A landscape with many peaks, sampled at points; each row gives a point and its height.
A climber steps from a point to the highest of its 2 nearest points, and stops where none of them is higher. Distance is the straight distance between rows; heights are no part of it.
taze: [ 61  80  98 111 126  71 100 146  83  88 112  94  41 119 123  95 132  99
 100  84 105 101  58 117 101]  height 4.42
nabe: [108 103  93  81  97 133 142  92 108 129 111 116 118  66 125  67 105 109
 110  36  89 103 106 132 116]  height 4.16
Vin: [ 79  92 114  96 102  82 100  78  95 127  59  79  87 132  90 101 113  85
  93  85  93 137  87 114 107]  height 5.49
Pas: [115 104  72 113 115  99 112 130 103 123  61 126  46 118 103  64 113 134
 128  86 138 130 103 130  96]  height 3.94
nuf: [152 106  89  74  60 119 122  67 153  88 118 107 149  65  51  87  51  63
  98 105 137  99 167 140  97]  height 6.37
gezi: [ 73 103 111  81 125  83  92 123  94 119 112 109  60  77 102 111 115  99
 110  91 102  94  68 108 120]  height 5.05
Laz: [156  94  55 110 121 110  91 116  68 105  72 130  65 107 106  70 103 109
 137 100 133 147 129 131  99]  height 4.45
lutiz: [ 94  82  73 106  73 125 128 122 131 110  77 127  85  91 134  72 109 131
  78  70 111 110 100 123  90]  height 1.95
Vabo: [104 117  78 118 114  95 108  96  66  97  79 114  76 115  99  98 135 131
 127  87 104  92 113  98 103]  height 2.94
vigar: [ 83 115 158  84  88  90  86 115  93 106 115  57 137 113 109 140  77  79
  79 100  43  73  74  67 104]  height 0.65
dede: [133 101  62 111  81 106 130 116  97  97 110 133  91  65 141  62 135 133
 162  50 116 140 119 105 130]  height 3.18
fupu: [ 95 100  79  91 116 101  74 122  84 109  62 115  40 129  84  90  77  75
 121 115 147 127 115 144 117]  height 4.34
Nazuv: [175 124  73  80  62 111 124  86  93  69 152 108 154  31  76  98  94 100
 177 111 104  97 169 123  81]  height 0.55
dab: [127 108  79 118  84  96 125 118 105 112  84 124  82  86  97  65 109 129
 143  52 132 121 113 117 114]  height 3.53
Vak: [ 88  91  90 111 103 127 120  74 119  99 105 106 156 102 102  94  83 119
  35 111  65  87  82  64  82]  height 0.53
Kam: [ 71  82  85 112 109  81 110 100 102  90 117 108  87 114 150 104 118 166
 102  91  97 103  77  58  97]  height 5.78
Notu: [ 94  87 124  92  96 117 119  91 146 123 109  99 125  81 117  80  88 120
  60  64  90  81  72  87 106]  height 2.36
toge: [126  95  91  83  76 137 138  70 137 108 135 118 148  57  96  74  95 103
 100  71  90 101 125 125 101]  height 3.48
Roten: [ 74 107 118 103 101  95  89  73 119 111  59  93  81 146  95 102  88  60
  62 113 107 114 104 114 117]  height 4.71
bekav: [ 73 119 123 108  88 114 114  85 108  97 103  82 175  95 102 132  79  90
  47 127  50  81  78  59  85]  height 0.81
Mub: [ 27  90 149 109 130  68 106  87 141 118 106  74 121 119 128 108 112 121
  34 132  95  55  63  68 113]  height 3.95
Nugoz: [ 76  86  76 124 134  81 113 163  99 108 102 108  41 105 124  77 149 126
  87 102 127 122  73 139  88]  height 3.93
dez: [116 100 125  89 104 123  69  68  84  95  92  90 114 101  85 115 104  90
  95 125  72  78 102  71  94]  height 4.78
Vupim: [111 139  67  84 110 100 102 116  73  94 103 108  97  85  95 129  92  93
  85 108  97 108 112 126  86]  height 6.40
dob: [ 48  62 130 123 150  62 105 126  90  86 137  66  85 137 103  91 152 125
  76 116 108  87  48  87  80]  height 6.96
big: [ 98 117 130  89  93 103 114  96 138 123  80  89 105 106 109  99  78  88
  72  68  85  86  88 101 124]  height 1.98
tor: [129  91  61 131 112  96 108 117  72  71 115 105 119  99 114 109 120 147
  92 108  82  88  79  55  77]  height 3.05
lotor: [ 86  74  54 130  89 113 126 128 117 110  97 132 101  86 158  71 126 174
  94  78 107 106  96 104  88]  height 1.65
Nef: [152  99  55 120  84 103 107  96  90  62 121 114 129  69  91 111  94 126
 107  98  95  97 103  59  78]  height 3.36
zozof: [166  89  67  84 100 116  83  90  69 116  87 109  94  79  99  81  83  88
 161  78 111 127 130 133 102]  height 5.03
patug: [125 124  98  99  82 114 106  78 122  89 102 112 148  65  56 108  72  76
  74 124 105  68 127  80  92]  height 2.10
Kolu: [108 102  93  93 103 105 110 106  90 123 109 100 118  70 119 109 109 126
 102  64  78  87  98 113  98]  height 4.89
masad: [ 78 123 148 118  90  80  82  98 174 106  89  74 139 119 114 120  63  74
  34 126  78  77  81  69 132]  height 1.28
peve: [127 127  92  69  94 124  67  97  59 103  69 119  89 108  63 113  39  65
 138 139 138 127 156 119 107]  height 4.35
Tesa: [146  90  88  92  74 109  93  85  81  66 138 110 135  43  96 117 107 109
 137 104  77  95 108  72  87]  height 3.69
gokul: [163 101 116  69  64 104  92  71  81  97  93  76 130  69  81 122  90  71
 164  82  81 106 113  96  98]  height 6.48
tave: [107  97  97  87  54 111 123  63 121  84 141 102 179  71 115 115  78 133
 108  95  76  53 110  45  84]  height 1.40
rel: [122 105  89  83  98  98 107 108  93 114  58  97  69 103  92 103  90  60
  87  73 117  99 104 148 105]  height 1.38
Kipo: [ 81  72 121  85 113  79 111  98 107 130  72  87  53 107 138  86 129 128
 133  56 116 101  64 110 122]  height 7.66
dazir: [ 82  96  99 122 127  75  81 105  51  93 101  86  65 139  97  96 149 114
 123 112  97 124  98 100  90]  height 2.61
miv: [109 117  67  74  91 133  85  77  94 109  84 139  80 101  90  90  58  91
 127 112 137 131 149 117 114]  height 3.92
mam: [ 16  63 157 124 140  66 118 122 115 102 123  47  96 157 112  80 135 112
  48 114 105  86  46  76  98]  height 5.85
kugol: [ 71 112 175  95 110  73  90 104 140 110 115  57 135 127 127 121  70  90
  47 110  65  70  58  50 111]  height 0.94
mugaf: [117 129  54  84 108 112  95 100  70  83 100 129  71  92  77 119  82  91
  87 133 133 140 112 115  88]  height 5.72
sig: [ 84  88 105  93 106  75 115 100 106 128  51  87  55 122 122  97 121  98
 116  69 116 133  76 135  92]  height 6.38
leze: [ 26  91 147 106 123  89  74 101 104 109 119  74  68 149 108 103 113  97
  95 108  84  90  70  82 117]  height 1.69
bur: [ 32  54 120 127 143  78 121 144  96  89 153  68 100 145 149  82 143 164
  72 107 110  82  41  66  77]  height 5.92
Moda: [ 81 117 108 107 124 110 100 101 107 120  64 126  62 116  88  81 107 116
 108  89 119  71 109 109 111]  height 3.39
tet: [113  86  96  92  84  94  89  97  60  78 123  89 101  88 125 125 125 111
 127  72  74 129  67  74 103]  height 4.41
duda: [132  70  84 110 121  83  60  96  62  71 111  95  77  98 105 119 137 109
 115 126  83  95  85  79  80]  height 3.67
rimi: [145  98  86  73  65 120 113  92 102  89 100 110 113  67  65  83  67  47
 140  62 123 120 136 147 129]  height 1.14
Rutil: [ 98 142 100  76  81 127 104  63 122 115  89 125 101  96  75 100  64  71
 107 105 116  95 150 112 123]  height 3.45
ligi: [ 59 104 106 116 132 109 111 124 110 123  71 102  57 131 116  76 132 125
  69 104 103  80  90 128  87]  height 2.85
Bil: [100 114 123  86  62 122 123  72 118  96 117  93 169  86 108 115  71 101
  83  84  58  80  99  68  96]  height 1.12
zadop: [ 50  91 106 116 129  77  95 103  82 121  64  80  39 174 100  77 126  98
 129 105 116 139  98 143  94]  height 2.04
fetu: [108 106  72  89 111  96  53 120  44  93  71 109  62 134  76 112  73  80
 131 146 140 140 141 133  99]  height 4.79
Lav: [ 79 109 122 113 120 102  64  86  60  86 117  79 113 110  77 124 122 101
  92 155  62  98  85  72  76]  height 4.77
kuv: [ 62 116 116 122 120  64  87 128  99  84 108  67  90 146  68 123 100  85
  69 136  85  93  86  97  73]  height 4.96
dag: [126 126 173  77  73 116  95  58 115 115  99  66 169  71  95 118  85  58
 105 105  50  75 113  70 113]  height 4.66
sabi: [140 106 108  77  67  99 103  96 130 100  81 104 107  71  66 100  52  42
  98  73 116  91 120 130 116]  height 1.36
faz: [137 116 111  71  81 115  56  67  70 104  65  97 100  96  71 130  65  42
 137 142 102 110 135 112 100]  height 3.96
Begev: [ 86  84  57 142 121  95 104 113  88  76 102 110  70 137 134  80 144 157
  97 104 110 106  90  79  86]  height 6.70
nizut: [154  96 107  82  54 113  92  70 137  90 115  98 138  61  55  96  47  59
 142 103 111  76 159 118  98]  height 5.46
Vok: [ 36 104 106 120 128  84 102 122 119  91 106  74  63 154  90 101 105  80
  44 133 107 100  78 116  78]  height 4.40
pagov: [ 53  80 115 109 130  62  67 100  67 105  95  56  52 157  91  98 132  78
 136 119  97 145  90 124  90]  height 2.32
Neb: [163 113  61  79  80 117 130  89  80  78 155 119 130  38 109  94 106  84
 168  74  93  99 152 132 108]  height 0.73
bomu: [ 57 113 134 133 111 100  89  90 168  92  78  97  98 141 102 102  74  64
  28 127  94  82  86  80 138]  height 1.66
mele: [ 88  97 105 111 142  98  88 135  47 106 141  84 100 133 140 102 122 144
 115  87  56  90  73  75  82]  height 4.43
seta: [131 109 140  75  83 115  91  53  94 107  91  77 132  82  78 124  96  75
 131  96  64  93  98  73 106]  height 5.61
forun: [ 74 108  71 110 115 110 112 129 108  95 103 124  69 101  88  97 103  99
  50 122 130 121  81 117  93]  height 4.32
Fom: [118 107  64  90  69 107 104  94 120  87 108 131  98  70  86 104  86 106
 109  83 126 103 114  97 109]  height 6.65
Lepuz: [129 117 103  88  87  88  86 108  97  96  72  91  98  95  68 120  64  38
  83 102 102  81 109 120  98]  height 1.15
Duv: [ 85  80 169  88 125  81  66 105  72 113 114  55 108  96  90 121 126  97
 108 120  66  83  58  57 100]  height 5.02
gabi: [ 54  84 106 115 101 114 130 126 130 117  72 112  92 101 128  78 110 128
  41  84 108  75  86 124  97]  height 2.38
varad: [134  80  96 104  81 116  60  78  61  70 104 100 116  72 103 126 122 103
 115 121  74  72 100  66  80]  height 4.15
pul: [ 76  95  94 110  95 118  86  81 107  92  97 105  89 125  98 103  82  84
  65 115  94 116  89  78 101]  height 5.10
med: [ 58  80  85 135 153  98 104 145  80  83 150  92 107 131 135  86 123 157
  80 116  78  90  62  68  77]  height 5.09
lezi: [102 107 101 119  91 113 104  93 129 111  87 121 124  85  65  79  85 103
  68 113 106  81 111  89 106]  height 2.45
miki: [149  97  96  78 103 106  71  82  76 100  89  99  90  95 107 110  87  80
 166  89  84 108 103 109  99]  height 5.65
Sil: [ 87 124 101 105  98  85  84 130  83  94 103  97 104 102  71 129  87  87
  71 135  88 104 103 102  76]  height 5.62
fofu: [137 127 128  70  45 106  69  61 102 101  73  94 139  66  70 139  60  42
 133 154  91  99 155  99 101]  height 3.52
kem: [125 116 124  77  88  92 115  89 153 135  68  95 103  92  98  90  61  58
 100  58 102  86 113 135 123]  height 1.63
Nos: [ 84  89 104  94  99  87 105  79  83  87 117  92 114  98 113 130 126 125
  89 109  86 112  72  57  95]  height 4.97
ruze: [118  92  81 111 102  81 115 120  80  89 117 120  79  78 146  87 143 144
 148  57 106 118  87  85 127]  height 2.87
Deko: [122 104  66  84  64 115 126  87 147  99 112 131 106  58  73  85  73  81
  94 103 154 116 135 129 102]  height 7.82
farot: [120 117  97  98  63 112 138  56 151  83 129 106 185  63  70 103  66 102
 100 120  86  63 125  66  84]  height 1.74
debif: [106  92  73  97  75 119 119 124 114 110  67 123  57  96 106  74  83  88
  92  63 140 109 113 152 100]  height 1.64
libo: [ 71 102  59 125 112  92  92 140  78  92 108 118 114  89  83 105 114 119
  61 140 100 109 100  98  85]  height 4.92
vulev: [ 55  86 142 104 127  65 101 115 118 125 100  83  92 104 117 112 130 123
  65  96  99  55  70  79 104]  height 4.90
suniz: [125  99 100 107  87 130 134  73 160 114  95 121 144  71  84  72  83 104
  64  78 103  80 111  99 106]  height 2.90
Raka: [118 106  59  98  89  92  60 108  52  71  96 116  77 109  90 129  88  89
 124 140 122 145 125  95  90]  height 5.22
Didi: [ 86 110 123 123  98 116  96  85 161 104  77 113 119  99  76  88  69  78
  32 125 116  77 101  79 127]  height 2.07
lales: [ 25  68 141 115 127  75  86 117  87  95 116  56  54 169 105  87 140  83
 109 103 101 113  68 116 109]  height 2.01
Lizu: [ 97  76  72 132  96 116  87  98  89  86 104 117  80 128 112  85  97 121
  87 102  97 116  95  80  90]  height 5.80
Sulu: [ 97 116  81  79  90  89 102 109  90  94 110 122  73  66 108 109 112  95
 145  75 108 105 101 116 122]  height 5.79
zuziv: [114 112  82 108 128  92 116 140  57 110 122  96 106  96 142 105 136 147
 103  66  70  92  90 103  88]  height 4.24
ginu: [177  86  48  80  65 118 123  85  85  68 113 123 119  57  93  87  90  73
 146  74 133 119 163 153 108]  height 0.93
Lekor: [ 96 120 108  92 110 102  79  98  96 109  83 119  62 113  70  91  80  80
 126 106 117 105  98  99 115]  height 3.85
kag: [ 76  60 145 101 139  65  88 108  75 104 121  70  98 106 105 114 146 124
  90  99  88  77  59  69  98]  height 5.87

Where does a climber stop that starts at each point below?
ginu: Kolu
ligi: Vupim
dede: gokul

Call two points neighbours if one is among the 2 nearest of the other. Go from one point of each pair to the other, from neighbour to neighbour, staying as high as possible. Name the lowest point that can't be avoided.
dob / Kolu: zuziv
kag / gokul: Lav
Kipo / Deko: gezi
Deko / Begev: Roten
